Points, in no order, along strands that fork, close into loops and pass close to each other.
Points whose rows are less than 35.3 apart are linked; no others are. Some points are linked to none.
<354>: [ 11   6  -1 -19   5   5   0  -8 -21   4   7   6   0  19 -12   0   4  -3
  19  -3  -8  -5]
<575>: [  5  11   1   1   8  14   1  10 -13  -3   6  14 -10   6 -14   8   2   2
   6  -7 -12   7]
<150>: [  1  -1  -4  15   1  -8   4  -7  23   0 -15  -1 -11  10  17   0   8 -11
  -4  -5  13   4]
<650>: [  4  14  17  -7  -2  -7 -13 -11 -17  -6   3  -9  -8 -13   5  -3   1  10
   4  21   0  -8]
<373>: [ -6  -2   1  -5   7   3   1   2   5  16  -9  -1   2 -21  -9 -13   8  -7
  -3  -9   3   2]
<473>: [ 19   5   7   1  -2  15   2  19   7  -3  10   4  -5  -8 -15  12   4  10
  -1  10  -8   9]
<717>: [  2   6   0   6 -13 -15   8  -1  -2  -1  -1   6   3  11  37   5  -5   7
  -2   9  -7 -15]
<307>: [ -7   3   2  -4   1  -9 -11  -8  -5   4  -4   0   3 -14   9 -10  -8   8
  -8   2   3  -5]
<383>: [ -5  -1  -6  -3   6  -3   4 -15  -6   0  -5  -5  13  -2  -5   4 -12  -2
   5   5  10 -14]
<866>: [-14 -15   2  -6  -5  -8 -13  10  -6  -4  12 -14  12   8   0   3   3  20
   3  10   2   2]
<408>: [ 12   6   0 -11  -6   2  -1  27   4  11  -6  15 -14   1   2   4   4  -9
   6 -24   4   5]
<115>: [ -2   5   5  16 -13  -4   2 -15 -10 -10 -18 -10   7  -4   8   1  -3  -5
 -22  12   2  -9]
<904>: [  2  -9  -2   6  -3  -5  -2  11   5  -1   2   6   2  17  -9  -3   7   2
  -6 -12   8   7]
<781>: [  8   1  -7 -11  -1  11   4  18  -7  18  -4   9 -16   4  -8  -1   8 -11
   3 -18  -7   4]
<20>: [ -8   4   8  -3   7  -2  -4  -6 -12   6  -2  -1   7  -8 -17 -11  19 -16
   7 -18   1 -12]
<684>: [ -7  -1  -7  12  -3 -13   5 -17  21  -4  -9  -5  -3   5  25   6   4  -8
  -2   3  -2 -11]
<518>: [-11   1  -2   2  10  -7   2 -17 -11   8  -8 -12  18  -2 -17  10  14 -13
   0  -4   5  -2]
<359>: [ -5   7  -3  -1 -13 -13  -2  -4 -14   4   1   0   8  -9  32  10 -14   6
  -3  16  -4 -15]
<670>: [ -2  -5   2   6  -1   3   9  10  15 -13  11   2 -13   5  21   6 -10  18
   5  18   4   3]
<819>: [ -5  -1  -1   7  -9  -7  11   4  11 -12   5   0  -1   8  39   3  -7  11
   0  19  -5  -8]
<123>: [ 22   6   7   3   3   4   0   2   1  -5   8   6  -3  10 -22   1   7   8
  -2  12 -11   6]
<912>: [ 12  -8   6  -2 -12  -2 -12  -4  -2   4 -10 -15  -7   3  12  -7   6  11
  -7  19   4  -6]
<585>: [ -6  -2  -3   5   2   7  22  17   8 -18   3  10  -7  14   0  10  -7   4
  11   2  13   3]
<770>: [-12  -6  -7  -9  -4 -13 -17 -10 -11  13 -14 -23   1   1  -5   1  18  -7
  -5   6   8  -1]
<155>: [-26  -1  -2  15  -7   0  -9 -16  -2  -5  -4 -11   1  -2  26  -4  -5 -12
  -6 -10 -11   3]
<580>: [ 11   9   3 -14   7  -6 -11   3  -2   7   4   9 -12  -5   7  -6  -3   4
  17  -1   8   2]
<455>: [-11  -7   0   8  -7  -5  -6  10  14 -11   2   9  -4   8   9  -4   2   3
  -3 -20   7   9]
<588>: [ -9   7  -5  -2   7  11   7  -8   9   2  -2   0  -1 -27   3  -3 -16   0
   6   4  -3  -4]
<272>: [-13  -3   4   3  -8   7  27  16  20 -21  11   9   8  -7   3  17  -7 -11
  12  -5   0   6]
<979>: [-11  -7  -3   8  -6  -8  -9   1   8  -6   3   3  -9   9  26  -3  -7   8
  -1 -13   1   2]
<353>: [ 13  -5  -1 -12   5   4 -10   2   2  14   9  -7  -4  12  -6  -5   3  16
  -1  27  -1   9]
<507>: [  0 -10  -2  -3   2  -1 -11  11  -5   8   3   8   9   5 -14  -9   9   0
  -7 -16  -9   5]
<33>: [  5   6  -6   4  11  14  10   2   9   3  -1   3   2 -25  -5  -6 -18   2
  -7   2  -4  11]
<145>: [  9   2  -5 -10  -3  -6  -1  10   8   4  -1  14  -8   3   4   1   0  -2
  17 -16  14   1]
<224>: [-14   2   0   6  -6   1  -6 -11   4 -13   8  -3   7  -9  19   3 -16   7
  -2   6 -12  -3]
<664>: [ 17   3  -3  -9   0  -5   0 -10 -16   3  -4 -12  -3  17  -6  -6  -3   4
 -11  23   2   0]
<776>: [  0   1  -2   1  -1  -5  -1 -11  27  10 -12  -1  -1 -24   8  -8   0  -6
  -8   7   3  -2]
<1036>: [  2   0   9   1  -1  -4  -9  -7  17   8  -9  -6   4 -20  -8 -10  14  -3
  -8   4   4   1]
<351>: [ 17  -7  13  -8 -10   0   9  21   3  -9   4   4  -7   5  -9  21  10 -12
   9 -10  -6  -3]
<419>: [  0  -2 -10  -2   4  15   1  11   4  13  -9  -1 -15  11 -12  -3  15  -6
  -4 -11  -4  12]
<624>: [ -1   0   8   1   6   2   3   3   3  11  -2   3  -2 -23 -11  -3  22 -17
   4 -14  -5  -3]
<558>: [ -5   2  -9   7   2  10   4   4   2 -12   1   1 -11  21  -3  12  -2   4
  15 -10   8  -2]
<562>: [  1  15   5  -1  10   4 -12 -11 -22  -2   6  -8  -1   2  -5   7  -5  13
   7  20  -3  -3]
<286>: [ -6   0  -3   8   0  -7  16  -9  22 -15  -2  -1   0   4  14   4 -10   0
   0   7   6 -10]
<753>: [ -2  13  -4   3   3  15  -8   8  -8  -7   3   6 -20  10  -3   7   4   7
  16 -13  -3   9]
<999>: [ -5   4   1  24  -5   0   2 -12   9 -21  -7   1  -2   6  12  -4  -9   1
 -21  -6  -5   3]
<725>: [-14  -8  -1  12  -2  12  28   5   9 -23   5   3   5   4  -2   7  -7  -7
  11  -1   4   8]
<851>: [-19   1  -7   3  -9   0 -14  -5   7  -3  -4  -2  -7  -2  35  -9  -2   0
  -1 -12 -17  -2]
<706>: [ -5  -6   2   9  -5 -10   9  -1   6 -12  -2   0   4  11  12  -4  -4   7
 -11   7  12  -5]
<337>: [ 16   1   2  -6  -2  -1  -4 -15   1   2  -9  -8 -10  11  -2 -12   9  -5
   7   2  13  -3]
<857>: [-19   3   7  -5   2  -1 -15  -3 -11   0   3   2   6 -11  -7  -9   8   3
   6 -16  -2  -9]
<860>: [-20  -6  -2  -6  -1  -3 -24  -4 -11   6  -6 -12   0   2  -2  -4  12   1
   3 -12   5  -3]
<271>: [ -8 -11   1   5  -2   8  -1   4   8  -4   8   2  13 -13  -6  11   0  -1
  11 -16  -4   1]
<149>: [ -9  -6 -10  -7  10   8   9  -2  -2  19  -5   1  10 -13  -4  -6  -3  -9
   4 -16   3  -1]
<77>: [ -3   3  -8   2  11  10   6   3  -9   8  -2   6  -3   0 -14 -16  -3  -1
 -17  -3  -8  10]
<137>: [  8 -10  11   5 -14 -15  -8   8   3  -6  -2  -4   0  12  13  -5   3  12
 -15  10   8  -3]
<752>: [ -3   1  -2  -8   2  -6  -3 -12   7  12 -13  -2   0 -18  15  -7  -5  -2
  -3   9   7 -14]
<1067>: [ 12  12  12  -9   4  -3 -18  -3  -7   2   6  -3 -15  -4   8 -11   2  10
   8  12   3   1]
<267>: [  1  10   0  -2  13   2   1 -12 -14  -3   4   3   4   1  -4   7 -15   9
  16   5   4 -10]
<854>: [-10 -10 -13   2   7   4   1  -4  -1  12  -5 -10   9   2   2 -10 -11  -3
 -10  -8   7   5]
<564>: [ 20  13   0 -18   7  -2   5 -13 -17   8   6   3   3  14 -15  -6  -2  -2
  -5  18  -4   2]
<47>: [ -9  -7   2  10   9  -4  -1 -12   6   8  -4 -14  16   4 -11  11  24  -7
   4  -4   4   7]
<17>: [ -3  11   3  16  -7  -3   0 -10   1 -10 -11   3  -5  -6  21  -6  -3   3
 -20   3 -10  -6]
<1017>: [  8  15  -3   5   1   6   6  10  15  -5   1  12  -7 -15   2   5 -17   7
  -4   7   1  11]
<728>: [ 23  -4   5 -11   6   6  12   5  -4  10   1   9   8 -15 -13   6  -4  -7
   7   0  -5 -13]
<929>: [ 15  -4   2 -20   3   2   0   1  -7  13  11   2   3  12  -8   4   6   5
  19   4  -6  -1]
<230>: [  9   3  -6   1   9   6   4  -7   8  14 -12  -9 -14  14 -12  -4  23 -13
   2  -4   5  11]
<618>: [13  4 -1  1  2  7  7 19 13 -2 12  7 -3 -7 -1 13 -8  8  7  9  6  9]
<447>: [-17  -3  -1   2  -8  -3  14  15  21 -18  20  10   8 -11   8   6 -16  -5
  10  -1  -8  11]
<627>: [ -6   3  -6 -12   4   4 -11  -4 -17   2   9  -6   9  10 -17   5  -1  12
   1  14 -10  -2]
<349>: [  3   1   1   8  -4  -9  -8  -4 -22  -8 -11  -7   1   6  -2  -4  -3   3
 -25   8  -1  -1]
<246>: [ 12  -2   1   1  -5 -11  -6  -7  17   2 -13  -3 -13  11  10  -8  12  -3
  -1  -3  15   0]
<199>: [ -6  -7  -2   6  -2  18   6  18   3   1   7   0   5 -15  -3   8 -12  -8
   0 -18 -10  14]
<673>: [-10  -7  -5   1  -6 -10   1 -12  -2   0  -9 -16  12  -4   6   8  -4  -6
  -5   9  15 -10]
<898>: [-13   3   5   0  -4 -13 -17  -1 -23  -3  -5  -1   6 -10  -1 -10  -4   3
 -22  -1  -4   0]
<579>: [  4  -1   5  -4  -3   7  -5   0  -4  11   1   4  -3   8 -23 -14  20  -1
 -13  -5 -17   5]
<521>: [  5   7   5 -12   4   4   1 -13 -20   3   0   1  -2   0 -17  -5   9  -9
  17  -9  -4 -10]
<899>: [-13   3  -9  14  -1   6   3  -8  18  -6  -5   2  -6 -14   5  -8  -9 -17
  -4 -15  -7  14]
<619>: [-17  -7  -3  -5  -3  -1 -20   0 -18  -4   7 -13  10   3 -11   3   2  15
  -9   4  -6   2]
<134>: [  4   0   0  -7   6  10   6  -2 -11  17   7  15  -2   9 -19 -12   9  -8
 -16  -1 -19   3]
<1095>: [  9  14  -4   1   4   1  10  -4  11   0 -11  14  -5 -15  -3  -2  -2 -10
   1  -9   7  -6]
<720>: [ -1  -2  -6   3  10   0   3   0 -10   9 -11   1   3  -1  -3 -19 -12   3
 -27   3   0   8]
<659>: [  0  -6   2 -12   0  -3 -12  -8   3  16  -9 -18   2  -3 -14 -10  19  -4
  -3   7   5   1]
<176>: [ 13  -7   2  -5   3  -8  20   5  -8  -6   9  11  11  12 -14   5   0  -6
  11   4   3 -13]
<909>: [ -7  -9   0  -1 -18 -13  -2  -4 -13   1  -5 -10   7  -5  14  14  -5   6
  -7  18   7 -14]
<457>: [ -2 -10   5  -8  -1  -6  -8   7   2  -1  10  -5   4   3   6   4  -4  19
  14  17   8  -6]
<772>: [ 18  -7  -2 -17   6   2  -4  16   4  11  16  -3  -4  14  -5   4   4  12
  15  14   1   7]
<1004>: [  5   4   0   3  13  -4   8  13   8  -8  21  11   9 -11   4   9  -8  10
   9  16   5   2]
<206>: [ 22  12   7  -7   3   7   5   7 -15  -4   0  11 -14   8 -12   6   7 -14
  10 -16  -9  -1]
<591>: [ -8  -9   1  10   3   3  -3  -3  14   7   1  -7  10  -8  -5   7  16  -8
   7 -19   0   9]
<573>: [ -4  -9   0  -3  -6  -4   0   7  19  -7   6   0 -10   9  12   7   1  17
  17   7  12  -5]
<355>: [ 12   4  -1  -4   5  -2  10  -7 -17   6   4   9  16  10 -22  -1  -7  -2
  -1   5  -3  -8]
<1057>: [-16  -4   2  20  -1   5  -3 -11   3 -17   1  -6   8  -2  -2  -6 -13  -2
 -12  -7  -3  10]
<697>: [  5   8   1  12   9  -2   1   6  -6 -12  13   8  13  -2  -7   2 -12  11
  -4   7   3   4]
<880>: [ 24  -3   6 -13  -6   5   7  16  -7  -2   9   6 -15  16  -6  20   5 -12
   5  -6 -15   1]
<648>: [ 15 -13  -1  -2   8   1  16  10  -1  12  -5   2   0  -3  -9  13   4 -19
   5  -9   0  -9]
<1005>: [-10   0   1  12   4   4  -5   2  -8 -14   8   3  11   4  -8  -3  -9   8
  -7 -14  -5   8]
<97>: [-24  -3  -2   8  -4   0 -11 -11 -17  -1  -9 -12   2  -9  10 -11  -5  -9
 -15  -7  -2   2]
<478>: [  6  -5  -5   0   6   2  21   4   3   3   1  11   6   3  -5   8  -6  -9
  14  -5  13 -11]
<1106>: [-10   1  -2   3 -12   7  -1  17  21  -6  14   8   5 -14   6   7 -16  -3
   5 -16  -9  19]
<121>: [ 19   0   8   2  -9  -4  -3 -14  -1  -2 -14 -11  -8   8   0 -11   5   1
 -13  16   7  -5]

How many points has the smallest loop of links through each point below? Write - if it is on no loop.
<912> -> 9
<866> -> 14
<979> -> 19
<770> -> 8

A piece is all that can be reached along the links. How many separate loops has the piece of each point below (a circle has one, a figure eight two, a Y none), and how many tips (points with one link)?
<650> -> loops 1, tips 1
<1005> -> loops 2, tips 3
<137> -> loops 1, tips 1
<753> -> loops 0, tips 2
